Points on a hilly landscape, in no order, each with its height.
From any point a ball rolls to the lowest of the 4 points nearest to it. It stops when none of these is lower. Distance is the straight distance between rows; heights are no part of it.
K849: [137  85 151 117 117 113 151 136 114  96 152  88]  (h 322)
K555: [137  99 174  99  82 111 160 136 107  95 159  87]  (h 226)
K694: [106 133 110 115 135 151 112 117  60 153 179  95]  (h 455)
K234: [136 141 100 117 149 152 116 138 135 149 126 131]  (h 390)
K164: [146 110 116 126 146 133 125 128 131 137 125 127]  (h 267)
K722: [133  91 162 123 111 117 178 138 122 106 127  87]  (h 190)
K675: [120 118 131 123 129 142 155 131 107 130 126  92]  (h 515)
K749: [147 133 112 164 137 102  80 127 179 115 118 168]  (h 262)
K598: [105 201  81 166 153 138  84 138 180 126 106 137]  (h 617)
K128: [169 110 115 142 136  85 114 130 166 118 103 165]  (h 220)
K282: [167  93 116 141 163  97  86 122 137 146 136 190]  (h 276)
K427: [106 127 139 122 124 145 179 141 165 116  51 122]  (h 684)
K70: [ 74 148 131 113 118 179 173 122 108 136  86 107]  (h 752)
K300: [127  88 153 110 134 124  98  94  56 133 223 118]  (h 329)
K488: [ 72 154 144 118  94 171 157 111  84 134 125  75]  (h 634)
K718: [134  99 134 111 116 124 122 125  92 117 179 102]  (h 341)
K292: [118 173  80 145 152 147  54 137 150 155 145 169]  (h 370)
K682: [145  73 147 128 146 115 124 118  89 124 179 136]  (h 422)
K257: [125 122 116 108 136 150 132 119  98 137 147  95]  (h 436)
K233: [134  88 171  90  91 107 119 125  77 109 202 116]  (h 225)
K829: [133 156 128 162 128 101 124 125 206  85  68 146]  (h 522)
K407: [111 145 121 119 127 158 156 140 134 139  97 111]  (h 618)
K990: [171  72 140 134 150  89 127 128 127 131 135 166]  (h 347)
K479: [ 81 166 108 134 109 184 147  93  82 189 144  85]  (h 661)
K617: [ 99 194  96 128 144 154 107 134 162 153 100 144]  (h 612)
K39: [192  71 152 142 130  68 158 128 114 100 107 169]  (h 326)
K660: [128 165 100 154 154 135  62 137 174 123 140 166]  (h 293)
K45: [ 57 136 171 103  76 156 189 121 103 108 106  75]  (h 780)
K856: [178  82 152 133 121  82 172 129 120  99 120 131]  (h 289)
K302: [129 120  89 124 148 157 100 129  93 155 149 116]  (h 464)
K331: [122 153 126 130 129 131 141 146 173 122  83 137]  (h 196)
K785: [176 112 133 148 119  69 116 127 168  97  76 178]  (h 292)
K247: [135 154 104 139 149 126 100 141 173 135 109 147]  (h 234)
K465: [ 95 180 117 169 135 134 119 137 212 110  78 141]  (h 603)
K501: [150 125 117 154 158 109  67 127 162 136 136 182]  (h 212)
K731: [155  86 182 114  89  93 157 124  89  95 187 119]  (h 80)
K769: [ 90 173 104 126 132 178 145 132 123 164  98 119]  (h 755)
K818: [113 177  88 124 147 171 121 132 126 182 121 114]  (h 756)
K870: [100 193 111 142 131 158 120 134 183 130  81 143]  (h 524)
K765: [ 87 134 146 103 109 144 152 124  99 129 134  69]  (h 604)
K439: [137 145  86 126 160 153  76 133 130 166 141 159]  (h 434)
K574: [ 91 219  85 147 134 165 106 127 141 180 122 149]  (h 694)
K638: [108 126 139  85  98 136 118 116  60 139 203  93]  (h 375)
K403: [142 134 125 137 122 110 133 150 190 108  74 144]  (h 383)
K819: [ 94 126 153 112 112 153 174 125 114 111 103  76]  (h 677)
K436: [145 109 107 127 151 118 101 139 150 132 128 155]  (h 105)
K554: [175 101 143 172 152  62 102 118 151 113 103 208]  (h 152)
K178: [149  95 105 120 172 145  93 123 100 155 162 159]  (h 481)
K936: [150 107 136 122 127 110 164 143 161 115  83 125]  (h 167)
K549: [178  79 193 132  92  65 170 120  95  90 167 134]  (h 206)
K490: [ 87 151 143  99  86 165 142 104  74 149 160  69]  (h 549)
K527: [162  82 174 120  95  77 179 139 109  85 146 120]  (h 218)

Where does a ball stop that starts at each point below?
K818 => K436
K300 => K731
K598 => K436
K70 => K331
K718 => K731
K660 => K436
